Points, in no order, along strands that fork, close into loops and pass close to each other.
In the rows, 128 means zero.
Two points are linked if the straight distance between their rows is under 189. Some points are linked to none.
<340>: [141 148 102 101 123 137 162  73 186 110 134 103 130 138 177 170 119  88
 147 104 138 122  92 147 149  86 171 175 128 104 162 145 153 106 142 134
 159 102 191 126 165 184  96 139 158 128 107 170 137 111]
<1145>: [ 90 126 133 138  43 118 140  97  86 142  49 115 113 147 143  78 165 128
 175 155 200 145 143  74 134 136 106  89 137  86 160 124 112 143  86 118
 109 106 136 138 145 112 155 172 123 130 106 162 148 147]
<915>: [140 154 175 163 185 110 124 114 106 113 158  99 161 109 149  96 101 108
 105  64 132 105 135  76 108 137  52 134 121 146 112 145 108 118 117 123
 168 187 119 141  76 105 111 161 153 177 137 129 111 170]
<575>: [133  93 148 145 167 139 124 116 117  87 175 135 150  91 122  65 122 115
  81 140 112 117 145  79 120 137 165 157 140 109  99 164 136  94 159  96
 134 107 131 134  13 179 107 108 128 153 162  47 136 138]
<169>: [ 91 155 104 126 152 155 127 108 129 142 169  89 111 119 166 134 118  92
 152 117 134  83 116  89 110  86  96 143  89 114 136 139 144 109 120 156
  76 159 180 136 142 155 127 132 161 133 137 127 138 131]
<191>: [130 139 137 148 180 114 115 153 150  93 120  77 102 119 169 150  83 141
 124 139 112 133 128 144 140 136 146 142 156 101 118 164 128 110 109 150
 169 119 160 147 114 171  87  44 150  89 106 149  64 122]
<21>: [114 125 134 121 181  97 138 132 101  72 131 111 127  92 147 121 115 153
 114 116  71 112 121 134 157 120 147 105 180  98  83 165 126 115 120 115
 145 118 155 114  97 154 112  75 118 106 130 125 102 121]
<746>: [169 114 133 145 129 138 153 108 113  72 133 129 120 116 105 122 169 161
 117 165 109 146 109 145 185 138 183 173 126 146 104 124 140  90 154 124
 142 136  72  49 107 145 142 122 153 143 162  70 113 150]
<1006>: [120  81 109 149 100 183  98 135 190 179  77  89  88 122 136 156  99 144
 149 143 198 175  98 134 103 140 156 117 150  83 157 120 123 101 113 151
 139  70 187 146 122 164 101 101 169 109  92 174 102 130]
<283>: [144 160 199 153 112 102 114 189 116  76  69  68 143 122 144  97  36 113
 126 113 151 167 149 106 105 128 126 124 123  80 167 131 156 104 103 116
 151 110 150 144 115 117 116 100 150 113 108 176 113 133]
<48>: [150 162 183 120 147  88  82 157 154  77  90  81 122 142 168 128  84 119
 123 115 103 105 118 177 139 151 150 121 166  79 123 167 136 134 131 127
 167  85 174 138 137 143  88  78  89  74 105 193 127 109]
<141>: [131 135 165 111 131 114 120 115 154  96 170 163 149 155 164 118 144  64
 135  97  80  86 137 111 110 139 114 127 128 160 131 111 120 202 105 190
 104 186 143 141 125  87 119 164 133 130 136  92 125  99]
<992>: [175  89 108 189 111 125 137 130 139 189 128 135 141 146 151 138 131 133
 144 125 227 110 111 127 137 174 122 150  82 138 131  55  99 123 132  91
  99 161  99 138 147 104 157 162 169 149 105 141 127 127]
<945>: [199 110  45 150  76 119 128 137  85 114 114 125  95 134 104 147 162 180
 126 173 141 148 154 125 147 117 194 160 134 176 122 109 114 125 132  79
 145 119  88  81 122 137 173 128  89 134 122  91 117 103]
<1029>: [ 75  72 119 129  89 140  89  71 173 178  76 116  92 165 113 121 119 127
 144 150 205 160 109 104 130 121 144  93 170  61 148 119 103 134  94 136
 125  75 181 132 121 153 108 155 179 102  82 190 135 156]
<815>: [130 135  84 132  68 158 101  48 126 111 121 150  90 142  79 120 174 159
 117 170 169 153 126 103 151  99 139 174  87 138 159 112 114  95 152 114
 116  99  62  70 124 131 154 151 127 157 177  98 153 155]
<1263>: [160 150 166  78 124  99 143 103 109  67 151 128 152 143 141 129  93 116
 105  77  68  87 150 126 133  89 105 124 128 130  89 126 119 131 132 112
 149 161 111 112 132  68 141 158 112 126 103 114 127 106]
<529>: [110  89 147 137 144 145 136  89 169 116 134 178 124 114  74 163 148 101
  72 119 147 142 105 139 171 111 133 143  97 111 147 107 168 133 130 143
 135 131 139 138 123 122 105 147 172 141 163 131 159 152]
<71>: [107 109 156 137 162 165 121  97 109  73 155 127 127  94 132 117 118 109
  96  90 145 115 139 131 123  90 111 188  99 123 138 160 159  79 115 106
 145 103 131 135  97 149 117 157  95 156 136 100 144 186]
<1280>: [148 117 134 175 181 119 150 176 109 159 143 126 132  76 141 135 161 165
 119 133 137 119 141 111 130 164 106 100 127 157 125 128  86 134 113 128
 128 185  83 103  94  77 141  79 110 165 147 124  88 139]
<812>: [109 120 126  71  67  96 111 115 132 148  94 172 167 147 122 144 114  96
 156 123 166 108 109 159 141 136 150 120 170  83 102  91 190 147 145 145
 106 121 156 139 169 137 126 127 151  87  75 155 188 113]
<967>: [150 111 131 138 135 113 143 149 131 158 145 169 156 105  53  94 182 130
  78 129 167 150 127  81 110 162 111 119  31 155 129  93  95 156 177  90
 137 175 100 154  97  75 150 160 131 179 153  63 159 166]
<294>: [101 101 141 152 141 122 157 154  99 166 131 118 142  77  90 117 123 118
 111 125 154 169 157  91 116 121  78  82 112 135 129 171 156 152  94 145
 120 148 120 120  77  75 133 143 130 144 147  81 144 151]
<811>: [178 123  88 133  76 116 154 160  84 120 137 123 128 135  90 103 131 198
 118 162  64 137 160 136 144 128 149 138 135 143  81 118 111 133 158  64
 128 111  70  80 123 116 175 128  77 112 125  78 123 119]
<96>: [180 151  48 133 110 186 170 116 171 190 142 107  86 136 121 175 186 149
 139 158 107 146  89 159 142 133 186 162 101 188 139 150  58 116 169 161
 149 103 152  85 185 159 108 139 102 136 160 129 124 114]
<445>: [ 93 140  39 140  48 155 102  59 159 196 119 161 114 146 119 145 174 150
 142 174 143 153  90 110 120  93 139 148  87 126 128  97 112 145 139 135
  92 130 130  88 179 109 168 168 160 133 155 167 132 150]
<985>: [135 116 185 126 123 103 149 153 104 152 155 148 176 108  65  54 117  98
  85  77  79 123 170  57  93 136 123  99 115 124 113 144 100 148 137 113
 118 142 142 166  67 118 121 183 113 168 177  82 170 121]
<858>: [162  70 129 168 124 111 157 159 124 155 158 105 140 147 165 116 134 162
 152 127 157  96 126 132 131 161 133 137  94 145  96  91  87 137 130  71
 102 145 119 157 126 130 192 151 133 138 117 126 106  90]
<919>: [173 137 181 134 157 100 127 145  88 162 177 116 169 109 134  86 148 127
  94  91  96 129 161  53 101 139  95 119 107 144 111 142  72 118 164 103
 161 153 109 135  51 104 130 163 108 170 136  71 110 124]
<437>: [110 140 130 137  68 167 109  66 124 144  89 115  73 128  64 125 152 155
 108 187 187 185 140 107 117  82 120 124 112 128 188 124  95 119 118 141
 136  81 125 110 109 139 126 153 125 159 183 130 158 129]
<882>: [169 154  96 122 119 169 124 132  86  88 123  67  98 131 125 121  98 134
 125  89 129 115 168 108 113  84  85 134 133 142 179 148 121  77  86 141
 164 127 131  93 112 134 147 189  65 126 119 117 164 106]
<222>: [140 144 137 125 120 118 106 162 111  58 154  60 144 157 168 106 108 112
 174 116 117 113 155 127  82 102 118 139 149 156 114 183 129 132  65 150
 149 117 177 136 103 152 139 158  80  77 110  88 134  79]
<1187>: [140 125  89 129 122 153  97 155 126 194 116 109  96 152 172 153 147 168
 181 182 148 168 148 154  92 127 118 150 128 182 168 147 105 153 114 105
 117  76  92  85 135 153 164  94  37  96  87 132 120 109]
<8>: [135 149 116 141 164 129 141 163 128 180 133 127 113 103 169 168 148 145
 129 142 125 127 123 133 153 157  93 140 116 147 164 109 104 149 141 162
 126 183  88  97 137  96 113  99 118 155 133 183 107 132]
<47>: [124 105 154  91 108 131 137 167 124 110 109 113 127 149 151 147 115 122
 145 108 140 105 134 155  83 100 133 107 119 126 122 138 139 145 100 127
  69  99 122 138 156 114 161 155  82  79  77 110 157 106]
<907>: [ 84 141 135 120 168 152 151 142 189 142 120 146 142 135 140 160 108 108
 141 144 150 176 107 144 126 110 139 112 116  93 165 123 174 108 126 152
 112 119 165 138 150 152  83  72 212 102 113 166 129 137]
<5>: [144 196 143 112 101 101 139 141 141 122 133 122 138 189 155 154  82 133
 158 138  82 110 139 150 162 139 116 161 138 107 140  91 122 104 179 132
 140 116  88 113 193 103 111  99 128 109 129 215 113 123]
<143>: [118 112 159 178 152  96 160 167 101 175 126 141 157  65  44 141 103 141
  95 131 132 187 164 144 115 119 126  77 140 132 134 176 135 139  80 118
 139 138 111 141  90 128 109  88 134 160 194  94 139 127]
<1229>: [ 79 142  61 115  44 170 101  94 142 207  91 176 109 161 108 119 189 162
 151 180 172 177 116 133 111 111 107  78 110 131 158  95 110 181 120 101
 115 105 112 114 179 104 176 153 131 120 144 201 148 164]
<711>: [128 145 155 165 136 173 125 155 153 149 151  82 121 162 185 140 138  98
 179 152 149 122 139 145 135 129 115 132 113 166 160 147 107 150 105 178
 150  88 159 150 127 126 120 142  89 107 128 153 120  99]
<668>: [172 142 107 149 132 126 111 142 122  57 135  40 131 102 140 116  88 127
 130  97  92 131 164  97 111 114 104 141 156 136 131 196 127  76  89 160
 178 118 165  94  87 144 116 153  82  97 129  88 133 104]
<61>: [145 182 124 117 132 168 117 190 149 178 107 140  94 133 137 138 118 151
 136 160 114 154 160 133 111 139  87 122 120 136 227 122 125 155 142 140
 133 134  62 111 151 113 112  87 102 127 132 210 128 130]
<632>: [123  52 129  70 117  97 123 131 151 119 141 134 166 141 134  89  95  96
 125 114 135  78 101 125 125 149 135 111 120  86  68  97 152 153 175  62
  86 148 186 169 121 125 146 126 164  92  70 112 156 120]
<496>: [158 129 153 135 107 150 116 194 118 196 120 123 119 153 124 121  96 139
 138 158 147 146 166 136 151 161  55 100 131 106 203 122 136 187 114 105
 108 147  73 110 129  82 133 130 101 120  81 199 157 164]
<950>: [170 137 113 137  63  64 131 139  96 157 134 139 177 165 147 143 103 134
 138 129 166 104 129 141 180 149 129 156 155 135  88  81 125 130 165  68
 155 143  80 136 155  87 155 125 127 149 106 157  99  96]
<289>: [133  98  96  80 124 123 138  87 185  81 144 131 134 163 194 130 110 101
 148 122 177 110  98 140 130  93 160 150 113  58 153 138 166 112 128 123
 113 101 180 130 146 202 134 105 152  89  84 152 157  92]
<986>: [ 78 154  95  99 104 178 119 129 131 192 100 195 117 143  87 163 168 142
 134 165 129 191 125 168  95  99  84  90  86 145 163 142 141 175 135 121
  90 113  81 112 160 121 171 144  87 100 134 148 147 148]
<630>: [ 59 212 137 132 165 127 104 172  93 153 143 120 141 107 128 129 146 105
 155 117 113 119 148 113 105 147  44  86 136 164 132 157 151 158 113 195
 128 166 134 151 127 100 113 106 115 147 160 149 134 138]
<101>: [ 81 158 100 112 138 126 116 152 143 184 116 144 139 114  92 155 168 111
 146 121 115 147  84 179 109 176  61 106 122 139 115 112 185 166 193 167
  71 134  80 129 212 123 126 126 110 142 121 185 157 180]
<832>: [ 90 149 140 106 207 131 140 144 121 123 158 143 114 119 164 152 165 113
 148  93  62  80 114 154 110 150 126 106 138 170 122 150  98 134 101 183
 104 146 118 146 166 126 118 110  91 136 139 157  80 136]
<933>: [131 101 111 121 166 123 144 128  87  98 165  92 137  82 119 104 138 165
 138 129  81 128 145 124 148  99 146 144 110 148  88 132 117  84 122  96
 127 133 148 120  93 139 171 116  90 140 114  94  89 117]
<137>: [157 110 124 148 117  93 124 153  87 100  93 132 110 136 119 127 112 172
 109 169  64 125 125 169 150 149 182 124 189  96  66 122 117 136 127  90
 145  94 137 114 140 172 110  80 128  91 118 105 128 115]
<68>: [ 99 118 124  98 157  73 136 116 147 131 187 120 131  99 185 117 139 112
 160 103  70  58 102 153 131 160 117 149 108 156 108 115 106 136 153 156
  94 189 137 144 177 110 157 137 124 156 143 151  78 111]
<177>: [136 136 135 160 178 151 131 130 154 125 143 154  90 136  88 195 132 102
  67 128 134 131 133 122 134 107 184 154 111 141 157 136 121 119  90 194
 147 130 136 136 117 134  75 107 169 144 167 119 105 135]
<291>: [136 128 111 140  65 120 109 119 122 134  73  94 104 155 156 136 126 187
 172 187 181 197 147 126 100 109 159 130 147 134 146 113 103 132 100 118
 127  73 130  90 138 140 153 111 105  84  97 135 130 113]
<286>: [107 135  96  98 131 118 142 122 150 154 189 128 139 125 192 136 142 103
 180 141  88  86  99 141 120 125 139 175  94 119 122 133 123 111 165 165
  68 141 149 137 200 161 153 128 136 143 159 134 125 102]
<98>: [ 71 108 145 139 186 123 118 102 134 109 148 175 143  64  32 150 147  92
  68 116 156 139 132 118 134 124 118 132  98 154 146 155 170 124 122 153
 146 165 132 158  99 110  97 113 144 172 197  89 154 156]
<1311>: [183 153 203 125 128  55 140 109  94  95 111 132 155 119 119 107  74 145
  76  72  57 141 149 109 107 103 130 120 146 105 111 150  86 112 139  74
 167 121  87  93  97 116 105 150 130 135 127 102 123 115]
<1002>: [137 106  98  65 150 119 138 139 112  84 183  86 141 104 130  87 132 154
 159 124  55 106 158 131 116 106 146 154 103 177 141 113 139  77 113 135
 123 156 157 137 102  88 172 157  63 146 126 109  92  68]
<1249>: [119 107  88 153 144 193 129 124 182 167 101 141  90 147 117 175 122 142
 114 153 153 193  95 155 136 104 186 132 137 122 147 120 131 115 120 136
 153  85 171 120 131 161  97  95 204  91 110 154 106 124]
<1060>: [ 90 108 122 128 122  92 137 172 110 141 109 103 147 121 111  62 148 106
 161 137 184 157 119  86 116 178  81  79 116 116  90 126 140 179 140 131
  93 140 179 176 113 110 124 118 155 145  96  70 168 144]
<808>: [148 144 137 136 124 128 125 154  92 122 105 119 135 145 129 131 126 174
 129 158  31 130 140 168 135 143 112 127 158 125  98 129 111 120 147 121
 116 109  84  91 144 118 138  92  71  90 137 118 131 136]
<28>: [152 122 107 148  94 122  95 179 116 197 116 128 158 171 117 114 125 137
 126 143 142 140 132 157 148 174  71  88 124 133 120  99 145 214 153  81
  76 160  73 113 163  80 151 161 143 109  85 169 159 175]
<809>: [ 94 107 142 117 115 150 110 153 117  92 160  87 144 148 166  65 128  72
 172 126 116  74 146  93 113 118 125 122 122 160 126 152 145 157  70 161
 110 142 200 180  89 123 149 173  92 100 118  93 123  89]
<277>: [125 137 146 111  81 132 106 130 165 181 127 120 163 174 147 141 136  91
 184 121 167 105 109 191 134 165 149 112 159 112 149 103 142 160 148 173
  84  86 149 139 204 130 122 153 140 106  77 198 149 138]
<571>: [172 149  72 129 117 176 192 113 151 143 104 120  81 120 107 174 164 135
 115 132 114 131 102 178 169 131 195 152 160 155 135 103  95  90 159 138
 176 104 118  92 205 158 104 128 139 144 152 139  91 134]
<987>: [116 186 163 132 141 146 155 146 148 129 117 160 149 149 149 148 170 143
 136 157  98 158 113 181 163 119 169 113 154 139 124 102 140 128 151 132
 150  86 142 158 151 149 122  73 116 126 141 194 124 123]
<644>: [164 127 152 139 143 147 118  98  97  70 166  99 128 105 106  72 145 136
 117 139 116 147 142 108 121 150 189 180 120 156 118 151 111  81 149 116
 134 103  77  88  48 165 135 141 114 162 161  20 139 162]
<467>: [152 170 112 103 160 109 131 135  80 116 107 191  81 118 149 158 139 179
 119 115  61 102 153 137 135 144 116 101 180 157 155 149  57 118  82 151
 165 161  76  82 150 100 110 123  68 138 138 132  73 123]
<1213>: [ 97 139 144  98 189 108 135 144 168  85 139 154 159 152 167 140  98  91
 115 114 129 121 118 144 124 144 105 115 138  80 109 128 167 145 130 141
 113 160 140 143 131 158  93  57 201  81  90 147 140 127]
<973>: [133  57 146 119 168 134 132 105 140 113 138 156 138 104 121 112 138 100
  79 126 153 111 108  96 116 127 164 145 116 102  80 121 152 109 173  88
 135 146 131 163  74 175 117 115 168 142  92  43 133 151]
<425>: [127 148 182 110 142  90 150 120 108  87  81 175 109 106 113 163 102 163
 111  77  90 130 128 166 151 158 151  85 191 111 151 131 108 143 115 140
 146 108 110 140 164 104  77 110 126 136 139 192 103 122]
<799>: [ 57 170 166 112 172 134  90 144 121 142 112 125 143 129 128 125 128  88
 153 131 122 128 115 142 118 143  76  79 155 113 128 156 184 152 143 162
 116 101 158 187 130 149 104  82 114 100 130 177 163 149]
<1144>: [193 170 175 158 142  95 138 165  73 105 122  96 125 105  85 101  58 158
  71 105 111 154 181 106  85 115 130 139 145 109 139 157  98  83 106  92
 154 110  89  91  77 159 103 111 110 155 148  90 133 115]
<738>: [125 169 127 111 174 150 140 122 169 161 117 185 141 173 138 157 187 105
 133 141  72 122  81 203 148 137 179 140 141 147 105 111 122 112 151 134
 125  86 126 141 209 200 115  82 101 122 131 171 112 139]
<612>: [141 169 180 113 114  76 142 114 131 102 116 159 144 159 114 146  74 137
 101 111 100 139 144 137 159 136  91 133 131  83 126  71 142 111 166  95
 132 153 108 141 160  81 116 105 185 139 123 175 138 131]
<238>: [101 136 125 110 143  77 112 172  94 157 100 127 138 124  74 139 113 150
 123 112 118 159 126 187 127 174  46  82 120 124 105 114 150 195 161 123
  81 150  91 139 187  75 127 121 124 135 108 153 157 164]
<868>: [125 103 173 120 114  96 111 119 101 124  85 135 134 117 110 118  72 116
  98 135 175 157 135 106  96 105 120 117 131  62 112 143 172 125 117  87
 127 105 154 147  78 160 113 120 175 110 115  74 176 119]
<1197>: [147 118 124 118 108 143 148  93 157  71 146 132 117 122 143 140 154  94
 127 111 113  94 114 109 150 115 171 184 131 154 146 117 137 113 146 176
 140 122 133 121 132 138 110 166 108 147 166  87 124 101]
<196>: [128 125 170  85 136 114 147 170  89  96 126 123 166 115 125 114 105 106
 120  65 107 102 171 138 110 101 110  80 135 128 133 134 135 148  98 128
 109 148 115 129 122  66 137 189  94 121 108 113 156 107]
<1142>: [ 90 157 123 145 178 139 119 150 130 199  90 159 125 112 107 165 180 127
 120 143  68 129  78 183 113 169 118  96 142 145  93 114 142 135 151 157
 107 129 100 136 203 158 130  74 108 130 135 174 109 167]
<800>: [138 121 126 161 161 146 140 159 114 148 114 134  76 106 113 182 126 135
 102 163 148 139 134 129 124 121 173 136 132 138 122 126 111 113  89 178
 127 146  99 106 118 142 104  68 168 131 135  67  75 138]
<255>: [108 118  84  75 114 158 129 160 106 161 115 171 120 130 122 148 146 143
 144 142 106 129 146 153  94  97 126 112  94 150 143 111 139 136 132 122
  80 132  82 105 153  91 179 153  69 108 113 115 128 114]
<1212>: [114  60 132  80 148 127 139  98 178  55 146 151 119  78 156  85 144 108
 114 119  83  77 119  98 130 134 158 155 161 130 106 129 167 139 159 155
 122 167 133 137  95 118 114 134 134 144 144  99  98 104]
<273>: [106 114 181 146 144  55 132 174 107 135  77 138 132  71  84 148  93 140
  87 111 122 158 143 150 113 162 140  67 186  94 124 142 136 159 108 137
 141 141 121 167 129 120  70  91 157 150 138 138 124 126]
<1221>: [139 100 131 138  86 114 122 109 121 117  99 140 133 141 140 152 116 147
 134 134 168 163 146 127 122  98 163 161 126 106 133 100 151 110 113 119
 127  89 137 131 112 142 125 122 160 120  91 109 138 112]
<628>: [149 173 169 112 127 103 151  70 138  97 126 177 124 145 138 147 115 128
  90  95  95  93 119 114 172 131 119 175 142 106 107  93 126  91 180 127
 135 162  92 123 158 132  99 110 195 175 157 125 121 137]
<716>: [ 62 126 138  86  93 113  90 110  91 161  89 126 127 136 121 125 112  80
 156 164 138 144 112 126 133 135  96 101 138  95 131 145 187 176 123 161
  93 114 188 159 133 128 117 128 123  88  87 145 169 138]
<638>: [ 96  85  78 155  29 161 106 113 108 185 101 144 135 149 121  92 165 149
 167 146 191 145 122 103 145 150 117  85 129 129 128  83 125 175 110  85
 111 109 107 130 151  70 190 190 127 118 124 168 140 137]
<1153>: [101 133 172  96 158 109 140 120 130  76 116 131 128 112 116 124  67  98
  90 111 138 120 118 133 110  97  84  92 134  66 130 149 187 137 117 112
 109 151 131 143 112 169 109 112 185 112 139 103 178 105]
<359>: [105 226 121 142 135 217 133 129 143 111 150  79 100 154 161 115 151 127
 183 151 141 140 125 110  95  85 102 121 113 180 175 170 112 107 105 180
 137 101 149 113 117 163 123 122 121 107 159 119 132 114]
<537>: [113 158 103  97  87 194 125 106 121 169 111 138  82 132  80 150 140 176
 113 198 118 220 139 147 117  75  86  94 114 153 187 170 104 139 122 138
 140  98 114  85 113 110 163 138  92 117 160 137 141 130]
<627>: [ 58 136 142 114 172  99 107 133 102 119 161 126 152  98 120 108 113 105
 133  81  86 107 149 105 125 154  66  69 151 144  83 161 143 176 104 188
 125 169 159 167  96  73  96 131 148 140 155 126 120 156]
<1130>: [137 126 120 169 123 150 120 147 161 204 131 124 140 153 163 163 153 143
 166 149 134 146  86 185 137 171 144 151 115 143 145  83 116 144 139 165
 104 126 122 121 178 120 118 123 146 124 114 206 112 124]
<926>: [122  52  75  84  93 106 132  67 168 117 168 140 131 173 143 108 101 101
 160 126 171  76 104 125 136 103 156 160 111  94 105  88 137 129 140  77
  82 122 179 149 146 174 169 133 161 113  84 123 124  95]
<1074>: [113 123 146 154 185 161  94 119 132  82 169  88 149 106 147  98  89  80
 111  68 145  53 114  89 105 109  68 156 140 125 116 183 157  82 103 114
 163 167 148 159  77 144 118 174 138 144 116  99 116 169]
<659>: [121 136 128 166 180 145 106 122 161  93 143 111 106 120 150 146  85 125
 119 145 159 134 137  95 135 123 152 161 155 111 141 180 177  84 127 155
 177 124 136 137  48 182  77  63 181 129 151 113  84 145]
<1222>: [163  90  60 179 101 146 163 100 135 108 114 147 106 136  96 142 152 126
 109 123 137 110 106 163 182 136 210 155 155 139  91  93 140  84 127  85
 185  97 117 124 180 164 134 135 130 135 137 114 102 140]
<491>: [165 137  92  97 112 155 110 155  94 159 122  93  91 126 156 137 104 160
 140 134 162 131 180 101 115  95  90 118 125 143 180 136 102 119  88 101
 133 118 118  83 113 118 149 128  47 118  84 142 142 107]
<370>: [156 192 201 181 125 105 110 165  87 104 112  84 148 125 116  71  38 124
  93 111 127 156 171  70  72 108  89 148 134 114 146 156 140  98 105 110
 171 134 110 113  66 132  97 125 162 153 151 135 123 129]
<970>: [139 160 127 115 185 107 141 129 100  88 126 142  89 144 170 154 141 136
 143 119  57  74 142 170 129 143 146 105 166 165 136 145  62 120  71 158
 143 131 110 128 193 152 110 118  55 118 123 117  57 113]
<80>: [ 96  67 155 104 191  98 125 124 150  99 173 141 145 111 141 110 109 116
 129  73  67  79 127 100 118 168 108  76 150 118  80 170 101 166 124 144
 116 175 158 169  63  86 103 111 144 111 114 107  98 136]
<921>: [109 170 130 162 154 203 125 116 161  94 133  89  98 139 126 123 111 126
 145 144 178 151 143  92 117  91 137 129 130 136 171 179 151  82  85 163
 163 100 154 125  59 156 115  99 165 111 173 102 121 134]
<1297>: [139 164 137 118 107 148 131 139 150 113 163 147 133 179 163 145 162  82
 148 116  87  91 143 142 137 121 145 155 124 171 147 108 118 170 112 185
 125 119 131 134 160 120 128 169  83 117 153 144 132  94]
<379>: [ 94 133 187 156 205 140 112 108 128  86 160 163 139 113 121 125 115  92
  66  97 155 134 147 124 110 106 129 168 116 133 141 157 181 107 104  99
 170 133 130 159  68 129  63 106 152 163 149  98 144 175]
<1257>: [150 154 179 122  85  70 102 134 141  88 127  97 141 167 155 128  86 112
 155 109 129  68 121 179 175 153 131 138 164  88  95 125 135 123 141 105
 140 108 155 131 185 101 117  87  95  96 114 201 141 105]
<453>: [ 93  96 136 120  96 139 119 143  86 163 105  86 126  92 103 130 115 122
 141 155 121 159 130 110 132 106 103  99 139 119 116 144 156 157 115 166
 126 106 163 142 103 110 120 144  95 115 125 137 140 130]
<307>: [183  87 115 167  59 117 136 137 114 128 136  77 132 189 146 113 108 162
 156 149 142 100 142 126 160 134 124 144 127 120  89 111 102 122 125  81
 115  83 137 134 137 125 170 156  90  97 115 131 140 107]
<1323>: [150 146 115  99  99 168 162  96 196 115 138  56 103 144 144 155 115 114
 163 107 143 141 105 161 154 116 144 144 130 127 139 163  94 124 150 129
 147  64 192 144 158 157 112 175 108  95  81 163 128 112]
<1267>: [120 127  60 117  80 157 105  47 163 139 117 186 110 136  87 154 172 141
 120 148 154 150  87 130 137  88 192 159 104 112 129  92 140  94 151 135
 104 112 123  82 154 165 150 143 178 136 160 115 144 134]
<840>: [169 101 112 141 168 113 164 168 100 152 125 194 140  92  96  92 171 171
  77 137  60 124 137 119 116 158 144  84 113 147 100 106  56 147 113  89
 131 186  59 105 109  79 163 125 125 159 153  83  90 135]
<1069>: [109 107 112 139 109 104 127 127 108 151 115 150 146 101 104  94 181 136
 138 147 187 155 119  83 120 146 109 110  75 133 109  82 125 139 151 109
  89 161 138 166 105 112 153 146 175 164 111  75 166 131]
<580>: [122 130 146 103 160 154 140 127 128  90 143 136 148  91 123  98 155 108
 103 123  99 108 143  76 137 127 107 140  79 167 152 139 145 103 128 175
 127 198  88 101  92  72 153 162 134 155 182  85 121 124]
<130>: [119 134  40 134  87 202  95 114 157 210 143 132  96 133 111 160 196 164
 141 182 115 147  80 132 121 126 136 151  75 169 139 134  91 152 147 148
 100 125 135  81 153 123 160 127 109 116 174 151 118 136]
<1234>: [105  90 151  82 160  70 120 134 141  85 155 102 172 115 161  80 102  72
 144  92 129  84 112 114 131 171 108  98 135 105  82 129 147 195 153 125
 100 178 189 182 109 103 132 128 153 123  78 118 133 128]
<153>: [156  99 107 131  85 107 110 110  84 130 126 156 120 137 117 145 162 161
 120 146 172 149 145 110 114  95 195 161  92 165 112  92 119 119 125  91
 111 104 123 128 107 133 157 146 116 145 111  61 116 106]
<272>: [ 89 131 133 114 194 152 130 105 148  93 155 109 116  80 138 140 112  87
  87  67 120  74 112  84 126 106  94 146 131 140 135 171 166 103 126 169
 123 179 135 126 124 163  81 132 180 150 165 120 128 147]
<1272>: [133 163 161 133 173 109 154  96  82  58  87 160 110  96 123 145 112 161
  98  74  82 132 141 138 126 126 124 117 192 131 158 144 118  93  91 131
 174 147  82 102 131 105  96 130 114 167 174 140  97 123]
<1156>: [ 84  53 110 162 109 156  95  31 180 153 107 166 117 144 128 116 146 102
 137 146 214 139 100 114 147 122 148 163 108  85 150  94 133  97 101 132
 125 106 167 130 115 149 120 177 173 116  99 156 151 183]
<133>: [165 104  92 173  96 107 122 105 118 176 121 146 157 137 123 135 117 140
 116  98 190 114 102 143 134 141 155 161 117 141  79  53 143  87 163  47
 143 145  84 141 164 104 158 152 149 159  83 117 107 140]
<833>: [149  96  62 142  78 132 156  95 175 118 163 127 130 161 123 151 142 117
 175 120 161 100  92 168 174 139 202 157 175 133 101  96 122  87 153 107
 163  82 164 145 185 177 149 139 131 127 129 152 124  73]
<552>: [157 123  90 119 151 104 143 184 132 146 143 193 149 109  83 113 195 160
 103 137 120 140 125 113 124 174 116  97  56 158 109 109  86 177 172  82
 128 209  58 134 119  62 182 138 141 141 142  84 122 127]
<207>: [156  98 192 119 118  84 122 133 113 134 103 110 165  87 134  81 106 121
 100 105 168 125 104  70  94 142 134 126 124  81  77 132 130 120 169  76
 136 116 146 158  80 156 133 137 141 133  98  65 158 132]
<1071>: [148 123  82 160  74 129 163  92 139 107 166 127 124 182 136 121 165 149
 170 169 136 112 125 136 175 112 136 162 112 136 123  88 114  96 143 110
 118  98 151 134 144 148 177 149 101 120 148 147 140 102]

A piece is all that can be reached along the links. How many separate loops has the piece of each point below (a circle has one, a figure eight two, a Y none), and how many tips (points with one link)?
<5> => loops 0, tips 7
<1071> => loops 1, tips 3
<1234> => loops 0, tips 5

A fork is a point with three links, a tip a point with one. Leave the first point through the second and follow the links. Name the first fork or tip that comes.
<425> / <1272> => <1074>
<272> / <169> => <716>
<950> / <133> => <445>
<445> / <130> => <950>
<799> / <630> => <1323>
